Each row is a point on a landscape with many peaks, with its height.
A climber steps from a point to the highest of its 2 nearest points, and stops where none of them is higher. Distance is the straight distance between rows; heights are no part of it.
Roz: | 110 |  99 | 108 |  97 | 112 | 122 | 111 | 111 |  89 |  79 | 152 | 100 | 119 |  93 | 102 |  86 | 103 |  89 |  93 | 110 |  86 |  87 |  94 |  height 41.9
gefa: | 115 |  82 | 109 | 112 | 112 | 114 | 113 |  89 | 102 |  94 |  89 | 137 | 111 |  86 |  85 |  59 | 106 | 100 |  94 |  98 |  76 | 103 |  92 |  height 54.8
kep: |  96 | 103 | 105 | 109 | 109 | 125 | 119 |  99 | 102 | 104 | 104 | 116 |  66 | 104 | 102 | 141 | 114 | 114 |  89 |  66 | 107 | 100 | 108 |  height 30.7
bak: | 121 | 119 |  78 |  91 | 115 |  95 |  91 | 113 |  64 |  84 | 144 |  74 | 100 |  93 | 137 | 103 |  98 |  86 |  91 | 126 |  86 | 102 |  82 |  height 29.4
muko: | 101 | 104 | 100 | 113 | 101 | 123 | 104 | 110 |  92 |  85 | 105 | 128 |  81 |  89 |  99 |  86 | 102 |  92 | 107 |  77 |  79 |  80 |  99 |  height 61.1
bir: | 114 |  84 | 107 | 107 | 122 | 110 | 113 |  92 | 107 |  97 | 127 | 113 | 134 |  94 |  77 |  67 | 105 |  99 |  90 |  94 |  82 |  94 |  94 |  height 47.6
ral: |  98 |  50 | 127 |  84 |  76 |  89 |  89 |  75 | 113 | 103 |  92 |  98 | 116 | 121 |  77 |  90 | 133 | 105 | 104 | 114 |  84 | 115 |  93 |  height 37.2
gufo: | 108 | 101 | 111 | 107 | 136 | 109 | 147 |  75 |  94 | 106 |  63 | 103 |  86 | 103 |  96 | 112 |  92 | 122 |  91 | 102 | 125 | 108 | 102 |  height 19.4
niv: | 108 |  75 |  94 |  86 |  64 |  73 |  70 |  96 |  94 |  96 |  79 |  77 | 123 | 102 |  98 |  83 | 116 |  91 | 115 | 119 |  89 | 107 | 103 |  height 15.9
pomu: | 106 |  98 |  97 |  99 | 123 | 111 | 120 |  87 | 121 | 121 | 136 |  91 |  86 | 119 | 103 | 130 | 114 | 105 |  84 |  82 | 118 | 103 | 107 |  height 17.4
tofib: |  99 |  84 | 100 |  96 |  92 |  69 |  74 |  95 | 124 | 109 |  94 |  94 | 136 |  92 |  84 |  60 |  98 | 103 | 117 | 111 |  98 |  93 |  99 |  height 23.9
fegon: | 101 | 118 |  95 |  96 | 123 | 106 | 113 | 102 | 113 | 108 | 146 |  89 |  62 | 120 |  93 | 144 | 112 | 108 |  90 |  80 | 115 |  77 | 103 |  height 25.6
kikik: |  96 |  97 |  92 | 106 |  88 |  85 |  86 |  92 | 123 | 124 |  71 |  87 | 118 |  95 |  99 |  93 |  85 |  98 | 108 | 107 | 121 | 124 | 112 |  height 50.8
zim: |  85 | 142 |  80 | 110 | 105 | 111 | 104 | 128 |  95 | 112 |  58 | 106 |  79 |  90 | 110 | 116 |  74 | 121 | 114 | 100 | 135 |  93 | 116 |  height 12.4
besa: | 103 |  91 | 107 |  98 | 110 |  86 |  81 | 105 | 107 |  99 | 110 |  97 | 154 |  85 |  88 |  61 |  92 | 101 | 103 | 126 |  88 |  88 |  88 |  height 27.3
mimem: | 103 |  54 | 122 |  88 |  87 |  80 |  95 |  64 | 118 | 115 |  76 | 111 | 126 | 121 |  69 |  93 | 110 | 112 |  96 | 109 |  94 | 118 |  97 |  height 43.2
kupa: |  71 | 126 |  78 | 110 |  93 | 101 |  72 | 132 |  93 |  94 | 100 | 111 |  68 | 103 | 105 | 140 |  90 |  93 | 110 |  82 | 107 |  83 | 114 |  height 37.0
ber: | 120 |  95 | 126 |  83 | 124 | 118 | 118 |  99 |  93 |  80 | 152 |  93 | 112 |  93 |  97 |  86 | 115 |  94 |  74 | 130 |  78 |  93 |  89 |  height 36.4
zubo: | 103 | 103 | 115 |  66 |  81 |  82 | 107 |  97 | 126 | 112 | 111 |  72 | 126 | 134 |  83 | 100 |  92 | 107 |  96 | 112 | 109 | 127 |  90 |  height 20.0
das: |  81 | 117 |  87 |  95 |  78 |  82 |  66 |  99 |  85 |  88 |  95 |  84 |  64 | 102 | 117 | 122 | 100 |  80 | 104 |  82 |  89 |  97 |  95 |  height 27.8
dimi: | 114 |  73 | 113 | 108 | 114 |  94 | 105 |  77 | 112 | 107 |  73 | 133 | 118 | 103 |  77 |  52 | 102 | 115 |  94 |  96 |  91 | 108 |  94 |  height 47.9
tar: |  98 | 104 | 116 | 108 | 123 | 116 | 130 |  94 |  92 |  96 |  83 | 125 |  58 | 102 |  97 | 124 | 105 | 123 |  85 |  83 | 104 |  95 |  95 |  height 26.8
mefur: |  73 | 116 |  81 | 119 | 106 | 105 |  90 | 112 | 101 | 106 |  86 | 105 |  65 |  94 |  96 | 144 |  76 | 100 | 105 |  88 | 108 |  73 | 110 |  height 25.4
gise: |  79 | 103 | 103 |  94 |  87 |  82 |  86 |  88 | 111 | 109 | 108 |  82 |  73 | 104 | 119 | 132 |  99 |  74 | 112 |  96 | 102 |  93 | 101 |  height 11.5
Vut: | 106 | 109 |  97 |  99 | 103 | 122 | 107 | 114 |  90 |  80 | 140 | 101 | 107 |  94 | 111 | 100 | 105 |  86 | 104 |  85 |  95 |  69 | 100 |  height 48.7
kas: |  74 | 101 |  98 | 106 | 108 | 101 |  93 |  89 | 101 | 104 |  89 |  90 |  55 |  88 |  99 | 147 |  94 |  83 | 103 |  88 | 100 |  84 |  95 |  height 15.3
Vog: | 108 | 113 | 113 |  95 | 100 | 120 | 103 | 100 |  56 |  59 |  82 | 115 |  90 |  88 | 123 |  69 | 107 |  98 |  97 | 108 |  78 | 101 |  78 |  height 40.1
gak: | 109 |  88 | 131 |  68 |  86 |  82 |  89 |  90 | 102 |  98 | 110 |  84 | 146 | 129 |  73 |  90 |  99 | 117 |  97 | 110 |  93 | 119 |  90 |  height 14.6
pipot: |  77 | 135 |  90 | 103 |  92 | 102 |  78 | 109 |  89 |  88 |  82 |  86 |  46 | 102 | 116 | 146 |  98 |  88 |  89 |  83 | 102 | 114 |  99 |  height 61.2
fonoz: |  93 |  89 | 107 | 105 |  95 |  93 | 108 |  71 | 121 | 123 |  90 |  80 |  93 |  93 | 105 | 135 |  92 |  95 | 107 | 100 | 110 | 119 | 111 |  height 1.1
Rakas: |  98 | 110 | 127 | 104 | 143 | 110 | 139 |  75 |  87 |  89 |  67 | 110 |  71 | 105 | 106 | 119 | 104 | 123 |  95 |  93 | 118 |  92 |  90 |  height 22.9
Modon: | 114 | 110 | 100 | 107 | 107 | 120 | 100 | 111 |  67 |  72 |  76 | 124 | 112 |  72 | 115 |  50 |  98 | 102 | 102 | 118 |  90 |  98 |  95 |  height 34.5
Novi: |  99 |  74 |  99 |  81 |  74 |  58 |  80 |  91 | 114 | 103 |  91 |  76 | 131 | 103 |  89 |  78 | 108 |  95 | 118 | 120 | 100 |  88 |  95 |  height 20.1
tozek: |  91 | 119 |  83 | 115 | 109 | 111 | 110 | 129 |  96 |  96 |  63 | 123 |  88 |  81 | 106 |  60 |  93 | 117 | 116 |  91 | 115 |  78 | 102 |  height 26.9
Rotu: | 119 | 101 | 105 |  91 | 117 |  95 |  86 | 115 |  75 |  79 | 140 |  91 | 129 |  90 | 123 |  92 | 105 |  91 |  83 | 138 |  87 | 107 |  84 |  height 35.4
tibi: | 107 |  76 | 123 | 104 |  95 |  93 | 105 |  72 | 120 | 116 |  59 | 108 | 102 | 112 |  83 |  98 |  97 | 113 |  95 | 116 | 105 | 132 | 102 |  height 51.7
Muta: | 101 | 114 | 106 |  87 |  80 |  83 | 106 |  97 | 124 | 118 | 110 |  59 | 120 | 128 |  98 | 116 |  84 | 101 |  90 | 107 | 123 | 141 | 105 |  height 28.4
Fipu: |  92 |  96 |  71 | 129 | 122 | 103 | 101 | 116 | 109 | 120 |  96 | 140 |  85 |  93 |  94 | 106 |  90 | 112 | 108 |  81 | 110 |  64 | 118 |  height 45.6
mav: |  91 | 123 |  85 | 110 |  92 | 105 | 118 | 118 |  94 | 116 |  61 |  99 |  82 |  96 | 123 | 118 |  84 | 103 | 102 |  97 | 132 | 119 | 113 |  height 8.6
nog: |  98 | 100 |  97 | 102 |  87 | 100 | 106 |  96 | 109 |  97 | 118 |  96 | 105 | 104 | 114 |  91 | 109 |  81 | 111 |  85 |  98 | 106 | 102 |  height 25.5
robut: |  98 | 113 |  92 | 104 |  88 | 107 | 113 |  86 | 101 | 115 |  75 |  86 |  83 |  89 | 118 | 139 |  76 |  94 | 105 |  92 | 119 | 125 | 117 |  height 5.1
nedi: | 108 | 126 | 100 | 106 | 101 | 110 | 115 | 125 |  84 |  79 |  66 | 117 | 112 |  96 | 115 |  50 | 103 | 114 | 107 |  99 | 110 |  99 |  88 |  height 30.5
Liva: | 106 |  69 | 107 | 106 | 114 |  81 | 108 |  78 | 125 | 119 |  95 | 117 | 124 | 108 |  79 |  80 | 102 | 109 |  93 |  95 | 101 | 117 |  95 |  height 41.7
peb: | 103 |  79 | 113 |  93 |  84 |  92 | 101 |  81 | 112 | 102 |  99 | 100 | 107 | 111 |  98 |  88 | 117 |  89 | 103 | 104 |  88 | 114 |  97 |  height 30.6
Veve: |  83 | 126 |  64 | 118 |  97 | 109 |  93 | 128 |  96 | 118 |  72 | 117 |  74 |  85 | 110 | 131 |  73 | 116 | 118 |  96 | 121 |  74 | 121 |  height 17.3
Ribir: |  97 |  98 | 103 | 112 |  98 | 100 | 115 |  87 | 115 | 120 |  57 | 107 |  95 |  93 | 107 | 103 |  84 | 105 | 100 | 115 | 115 | 124 | 106 |  height 64.3
tafo: | 110 |  61 | 127 |  64 |  78 |  97 |  76 |  97 |  85 |  86 |  96 |  86 | 148 | 117 |  69 |  90 | 119 | 101 |  99 | 122 |  81 | 112 |  88 |  height 11.6
ridi: | 101 | 111 |  81 |  87 | 100 | 100 | 127 |  95 | 114 | 117 | 141 |  82 |  89 |  94 |  59 |  80 |  96 |  97 |  78 | 121 |  68 |  98 |  90 |  height 23.0
bimab: | 102 | 115 |  76 | 106 |  99 | 107 |  83 | 123 |  76 |  87 | 124 |  95 | 110 |  80 | 114 |  97 |  95 |  88 | 106 |  86 |  95 |  77 | 102 |  height 40.9
lizer: |  94 | 118 | 100 | 108 | 107 | 121 |  96 | 108 | 107 |  97 | 120 |  99 |  65 | 108 |  95 | 159 | 108 | 108 |  90 |  69 | 106 |  90 | 108 |  height 37.4
zin: |  98 | 102 | 101 |  98 |  91 | 101 | 114 |  95 | 122 | 109 | 134 |  82 |  94 | 119 | 107 | 110 | 102 |  86 |  98 |  95 | 114 | 110 |  99 |  height 19.9
Serur: | 115 |  73 | 102 |  92 |  82 |  87 |  72 |  94 |  69 |  79 |  89 |  94 | 119 |  89 | 114 |  78 | 108 |  85 | 105 | 122 |  73 | 107 |  96 |  height 11.3
tiri: |  92 | 121 |  63 | 118 |  87 | 103 |  83 | 124 |  97 | 106 | 100 |  98 | 110 |  96 | 116 |  84 |  94 |  94 | 116 |  91 | 115 | 110 | 113 |  height 28.7
bisi: | 116 | 103 | 108 |  80 | 119 | 109 | 133 |  97 | 113 |  99 | 148 |  86 | 103 | 109 |  74 |  77 | 114 | 102 |  77 | 107 |  78 |  96 |  89 |  height 29.7
Remat: | 112 |  64 | 123 |  90 |  85 | 102 |  88 |  92 |  83 |  80 |  98 |  97 | 134 |  95 |  91 |  85 | 120 |  94 | 102 | 127 |  76 | 110 |  98 |  height 9.2
napus: | 109 |  85 | 121 |  92 | 116 |  83 |  74 | 115 |  85 |  86 | 121 |  99 | 146 |  78 | 110 |  76 |  91 |  96 |  85 | 144 |  95 | 100 |  85 |  height 31.1
movu: | 106 |  96 | 113 |  95 |  92 | 123 |  93 |  99 |  73 |  70 | 105 | 112 |  89 |  77 | 113 |  87 | 110 |  85 | 103 |  95 |  68 |  90 |  96 |  height 49.0
lak: | 104 |  97 |  88 | 121 | 112 | 113 | 113 | 110 | 101 | 104 |  92 | 141 |  90 |  88 |  90 |  79 |  99 | 107 | 105 |  77 |  94 |  69 | 105 |  height 52.7
mavi: | 101 | 111 |  88 | 101 |  82 |  79 |  88 | 102 | 115 | 123 |  90 |  81 | 119 | 114 | 103 | 109 |  87 | 104 |  97 |  98 | 125 | 151 | 114 |  height 39.6
fiva: |  84 | 113 |  69 | 107 |  89 |  98 |  76 | 109 |  87 |  94 |  98 | 102 |  97 |  91 | 119 |  90 |  92 |  80 | 117 |  83 | 104 |  85 | 100 |  height 33.9
minez: |  80 | 123 |  94 | 102 |  89 | 113 |  89 | 123 |  95 |  99 | 117 |  98 |  73 | 114 | 112 | 132 |  97 |  92 | 104 |  69 | 110 |  88 | 110 |  height 54.7
lipe: |  96 | 105 | 100 |  80 |  81 |  73 | 103 |  89 | 116 | 104 | 126 |  64 |  90 | 115 | 113 | 110 | 112 |  83 | 109 | 110 | 103 | 105 |  98 |  height 11.4
zosa: | 102 |  96 |  81 | 132 | 120 | 107 | 114 | 120 | 103 | 120 | 110 | 135 |  91 | 114 |  94 | 127 |  99 | 134 | 100 |  73 | 112 |  59 | 125 |  height 39.9

Where does a climber stop that starts at each point below?
nedi: muko
Remat: Ribir
zin: Ribir
niv: Rotu
robut: minez

Call two points neighbours if one is among the 2 nearest of the other. Go from one point of each pair to the other, from neighbour to neighbour, staying as high as possible. Name the lowest point that can't be avoided.
Vut and minez: pomu
gefa and Rotu: bak
Ribir and Vut: Liva
Vut and gefa: Roz
